Points on a hilly landscape, in no order, each with its height.
A ball rolls from a point to the lowest of its 2 nearest points, and stops where none of them is lower. Distance is the straight distance between rows; heights are no part of it.
k_875: [88, 98, 130, 85, 121, 70, 140, 126, 160, 112, 95, 109, 114, 164, 122, 95, 164, 80, 73, 147]  (h 66.5)
k_834: [161, 111, 188, 147, 109, 94, 148, 149, 123, 80, 105, 123, 86, 121, 113, 98, 104, 96, 81, 148]  (h 50.2)
k_308: [160, 102, 141, 141, 153, 190, 134, 96, 127, 144, 168, 123, 116, 98, 94, 177, 113, 131, 152, 147]  (h 31.4)
k_19: [146, 151, 152, 157, 106, 129, 150, 131, 88, 92, 118, 128, 115, 119, 120, 132, 91, 139, 113, 125]  (h 44.1)
k_349: [103, 155, 55, 148, 127, 149, 133, 115, 134, 196, 174, 129, 157, 141, 127, 138, 115, 148, 151, 115]  (h 35.7)
k_976: [120, 169, 70, 123, 137, 160, 120, 112, 127, 195, 180, 127, 134, 110, 91, 169, 109, 160, 166, 149]  (h 43.8)
k_954: [101, 119, 84, 141, 146, 95, 105, 141, 151, 136, 135, 109, 153, 178, 121, 83, 146, 90, 116, 163]  (h 19.3)
k_341: [110, 215, 94, 131, 121, 150, 140, 120, 84, 105, 145, 124, 130, 154, 148, 162, 112, 166, 178, 111]  (h 44.9)
k_479: [145, 87, 169, 61, 117, 135, 82, 161, 158, 171, 119, 161, 140, 104, 116, 150, 143, 169, 125, 184]  (h 8.9)
k_431: [129, 81, 139, 101, 115, 110, 95, 159, 156, 179, 99, 133, 145, 101, 104, 120, 129, 162, 87, 185]  (h 14.0)
k_452: [138, 205, 140, 111, 109, 92, 126, 138, 119, 156, 72, 121, 97, 58, 89, 170, 82, 231, 142, 126]  (h 22.4)
k_10: [100, 227, 96, 90, 104, 114, 120, 133, 100, 144, 97, 133, 141, 119, 93, 165, 126, 188, 164, 112]  (h 19.9)
k_697: [143, 103, 145, 179, 117, 88, 130, 158, 119, 59, 98, 131, 113, 119, 144, 70, 111, 111, 74, 124]  (h 57.0)
k_282: [152, 113, 174, 128, 143, 97, 132, 142, 123, 61, 99, 114, 102, 135, 128, 99, 149, 50, 112, 136]  (h 40.3)
k_284: [98, 132, 71, 150, 118, 133, 204, 114, 102, 140, 152, 123, 128, 167, 158, 120, 133, 122, 78, 95]  (h 7.2)
k_909: [103, 81, 158, 111, 126, 110, 110, 119, 144, 107, 106, 141, 142, 140, 165, 86, 186, 88, 115, 103]  (h 27.4)
k_440: [142, 128, 164, 123, 167, 185, 153, 108, 133, 107, 164, 132, 105, 125, 157, 143, 155, 59, 167, 90]  (h 28.8)
k_609: [158, 84, 148, 142, 118, 144, 112, 118, 116, 100, 83, 151, 145, 75, 105, 136, 118, 170, 126, 81]  (h 34.6)
k_276: [105, 205, 94, 163, 119, 135, 115, 130, 79, 98, 112, 128, 153, 114, 131, 144, 101, 192, 163, 103]  (h 49.2)
k_396: [130, 178, 137, 144, 127, 130, 144, 139, 102, 91, 139, 123, 118, 156, 108, 137, 101, 101, 140, 156]  (h 52.0)
k_584: [163, 178, 166, 116, 108, 100, 110, 159, 136, 120, 75, 129, 104, 78, 104, 161, 59, 221, 161, 135]  (h 14.9)
k_893: [147, 103, 82, 105, 201, 96, 119, 133, 178, 124, 141, 109, 143, 176, 108, 107, 153, 61, 137, 91]  (h 17.9)
k_111: [153, 133, 169, 92, 101, 135, 114, 138, 125, 167, 125, 131, 103, 61, 108, 188, 90, 224, 138, 163]  (h 48.4)
k_634: [136, 150, 99, 104, 155, 153, 194, 119, 127, 117, 160, 146, 108, 175, 152, 141, 140, 94, 131, 58]  (h 59.4)
k_538: [88, 127, 100, 161, 98, 122, 123, 127, 118, 184, 141, 121, 155, 136, 135, 102, 121, 147, 105, 163]  (h 67.2)
k_825: [136, 154, 102, 106, 146, 133, 95, 170, 142, 123, 97, 142, 163, 143, 64, 121, 124, 119, 153, 168]  (h 21.7)
k_871: [106, 150, 112, 160, 90, 119, 112, 132, 110, 199, 111, 119, 150, 79, 127, 123, 100, 184, 96, 160]  (h 63.1)
k_512: [119, 137, 150, 133, 112, 185, 137, 101, 101, 125, 174, 139, 126, 156, 191, 146, 141, 129, 169, 114]  (h 69.0)
k_148: [136, 145, 148, 106, 107, 151, 99, 140, 122, 176, 139, 129, 129, 97, 109, 165, 100, 188, 154, 191]  (h 44.3)
k_542: [116, 123, 162, 133, 141, 116, 151, 139, 120, 43, 113, 120, 107, 151, 186, 80, 176, 47, 102, 114]  (h 32.1)
k_87: [106, 173, 80, 128, 132, 123, 103, 155, 123, 125, 93, 143, 183, 150, 97, 111, 129, 127, 149, 129]  (h 18.8)
k_343: [132, 103, 137, 155, 138, 134, 69, 137, 132, 91, 104, 144, 171, 132, 137, 99, 147, 117, 154, 127]  (h 24.0)
k_663: [88, 73, 109, 131, 139, 94, 141, 95, 162, 145, 171, 91, 105, 178, 163, 98, 156, 77, 86, 152]  (h 70.9)
k_400: [100, 114, 88, 140, 147, 123, 111, 123, 155, 160, 180, 125, 145, 190, 158, 96, 146, 104, 138, 126]  (h 18.9)
k_525: [117, 80, 137, 167, 120, 59, 113, 134, 141, 68, 93, 99, 105, 126, 141, 72, 134, 95, 47, 147]  (h 61.1)
k_124: [138, 119, 144, 151, 144, 155, 146, 135, 110, 59, 132, 136, 130, 137, 208, 96, 172, 72, 128, 83]  (h 25.8)
k_585: [145, 148, 165, 139, 98, 127, 120, 125, 101, 97, 101, 147, 121, 93, 122, 151, 99, 190, 152, 92]  (h 38.2)
k_223: [134, 130, 109, 133, 117, 164, 125, 119, 124, 185, 163, 119, 135, 98, 100, 164, 107, 155, 136, 180]  (h 39.2)
k_558: [154, 113, 186, 93, 153, 176, 89, 130, 148, 130, 144, 138, 122, 109, 125, 153, 148, 97, 181, 167]  (h 20.4)
k_222: [120, 131, 141, 82, 117, 150, 172, 102, 117, 126, 126, 158, 120, 124, 113, 158, 153, 122, 144, 68]  (h 33.4)
k_988: [151, 115, 88, 117, 157, 153, 179, 104, 141, 157, 166, 133, 119, 131, 79, 162, 122, 107, 124, 79]  (h 45.1)
k_977: [127, 149, 130, 164, 79, 82, 138, 140, 110, 193, 82, 125, 130, 68, 134, 124, 75, 202, 84, 135]  (h 59.3)
k_480: [102, 191, 35, 136, 137, 134, 175, 128, 119, 165, 144, 137, 152, 160, 130, 134, 121, 143, 133, 76]  (h 23.7)
k_73: [124, 114, 125, 160, 122, 117, 166, 121, 107, 95, 158, 106, 105, 156, 146, 102, 135, 73, 81, 147]  (h 33.8)
k_39: [152, 102, 161, 98, 170, 172, 126, 116, 160, 134, 161, 131, 118, 121, 127, 142, 163, 58, 170, 115]  (h 24.2)
k_143: [127, 96, 70, 116, 180, 80, 94, 141, 177, 130, 124, 99, 163, 159, 109, 94, 157, 74, 117, 147]  (h 15.2)
k_460: [125, 100, 91, 134, 125, 137, 185, 98, 131, 172, 162, 122, 126, 142, 116, 136, 139, 121, 93, 94]  (h 31.6)
k_144: [120, 99, 162, 127, 104, 110, 94, 142, 137, 115, 89, 143, 146, 138, 136, 97, 143, 123, 122, 138]  (h 28.5)
k_154: [93, 220, 64, 118, 119, 115, 135, 141, 107, 160, 108, 139, 163, 134, 106, 137, 118, 147, 148, 114]  (h 11.7)
k_534: [174, 163, 160, 105, 132, 109, 102, 180, 141, 109, 62, 154, 130, 91, 74, 151, 73, 176, 140, 156]  (h 7.3)
k_45: [146, 155, 101, 131, 160, 157, 190, 107, 115, 113, 160, 132, 107, 151, 97, 157, 114, 94, 136, 84]  (h 53.2)
k_880: [135, 56, 166, 140, 103, 90, 90, 146, 165, 149, 78, 127, 135, 101, 136, 92, 113, 166, 75, 170]  (h 20.3)
k_999: [123, 116, 83, 178, 124, 134, 182, 123, 99, 95, 143, 117, 124, 153, 158, 104, 132, 108, 68, 109]  (h 23.8)
k_938: [148, 87, 179, 127, 114, 165, 88, 121, 126, 141, 135, 142, 131, 106, 138, 139, 128, 138, 155, 156]  (h 16.3)
k_772: [137, 150, 125, 164, 142, 134, 147, 138, 115, 99, 166, 110, 114, 179, 129, 114, 120, 67, 131, 165]  (h 43.6)
k_234: [104, 84, 128, 101, 153, 120, 134, 114, 164, 126, 132, 128, 132, 155, 186, 93, 200, 63, 125, 80]  (h 23.9)
k_746: [141, 126, 162, 138, 78, 117, 134, 125, 114, 172, 116, 120, 107, 65, 126, 160, 74, 217, 113, 130]  (h 53.7)
k_261: [91, 69, 121, 122, 126, 54, 116, 116, 157, 87, 89, 93, 109, 141, 142, 87, 164, 86, 55, 146]  (h 64.2)
k_864: [129, 63, 139, 178, 94, 99, 112, 136, 131, 145, 100, 123, 137, 96, 138, 90, 99, 170, 75, 145]  (h 25.6)
k_868: [147, 114, 151, 103, 125, 167, 141, 98, 116, 130, 143, 144, 106, 98, 96, 178, 124, 134, 143, 111]  (h 24.7)
k_736: [107, 81, 151, 102, 140, 90, 134, 111, 162, 124, 144, 92, 96, 158, 153, 105, 169, 50, 98, 165]  (h 69.1)
k_636: [124, 151, 105, 123, 149, 170, 158, 119, 127, 132, 185, 149, 123, 184, 177, 135, 136, 110, 170, 87]  (h 64.0)
k_615: [163, 163, 136, 98, 153, 134, 112, 169, 129, 106, 88, 138, 129, 112, 51, 149, 99, 123, 141, 169]  (h 15.9)
k_152: [112, 186, 107, 86, 119, 143, 138, 104, 103, 132, 128, 137, 112, 104, 82, 187, 120, 189, 175, 104]  (h 29.7)
k_422: [118, 146, 147, 145, 86, 168, 126, 93, 85, 139, 172, 121, 123, 128, 171, 160, 113, 176, 163, 131]  (h 74.3)
k_844: [150, 67, 156, 166, 99, 125, 126, 113, 110, 126, 105, 141, 134, 89, 133, 117, 112, 165, 96, 91]  (h 31.2)
k_42: [124, 93, 99, 78, 184, 86, 145, 117, 183, 137, 144, 111, 115, 170, 135, 103, 176, 58, 114, 67]  (h 20.2)
k_993: [135, 124, 153, 146, 152, 156, 101, 127, 125, 88, 131, 144, 153, 142, 165, 103, 169, 81, 166, 115]  (h 19.0)
k_425: [96, 199, 130, 107, 108, 150, 117, 104, 95, 116, 148, 117, 105, 119, 125, 182, 113, 202, 192, 115]  (h 37.8)
k_983: [132, 97, 123, 164, 162, 150, 97, 113, 146, 121, 170, 119, 149, 159, 175, 91, 160, 84, 160, 130]  (h 13.1)
k_692: [167, 83, 201, 105, 128, 145, 71, 157, 155, 139, 109, 148, 132, 94, 137, 131, 124, 157, 141, 187]  (h 12.4)

For each start below, name the point where the ball stops.
k_909 -> k_143
k_875 -> k_983
k_585 -> k_479
k_39 -> k_479
k_636 -> k_284
k_422 -> k_154
k_341 -> k_154

Call two points neighbours if one is among the 2 nearest of the other. Go from one point of each pair to the other, from neighbour to neighbour, staying as low as possible. Name the highest point that can't be avoided.
k_154 and k_868 -> k_976
k_868 and k_983 -> k_634
k_479 and k_143 -> k_440
k_154 and k_534 -> k_825
k_143 and k_983 -> k_954
k_284 and k_479 -> k_396
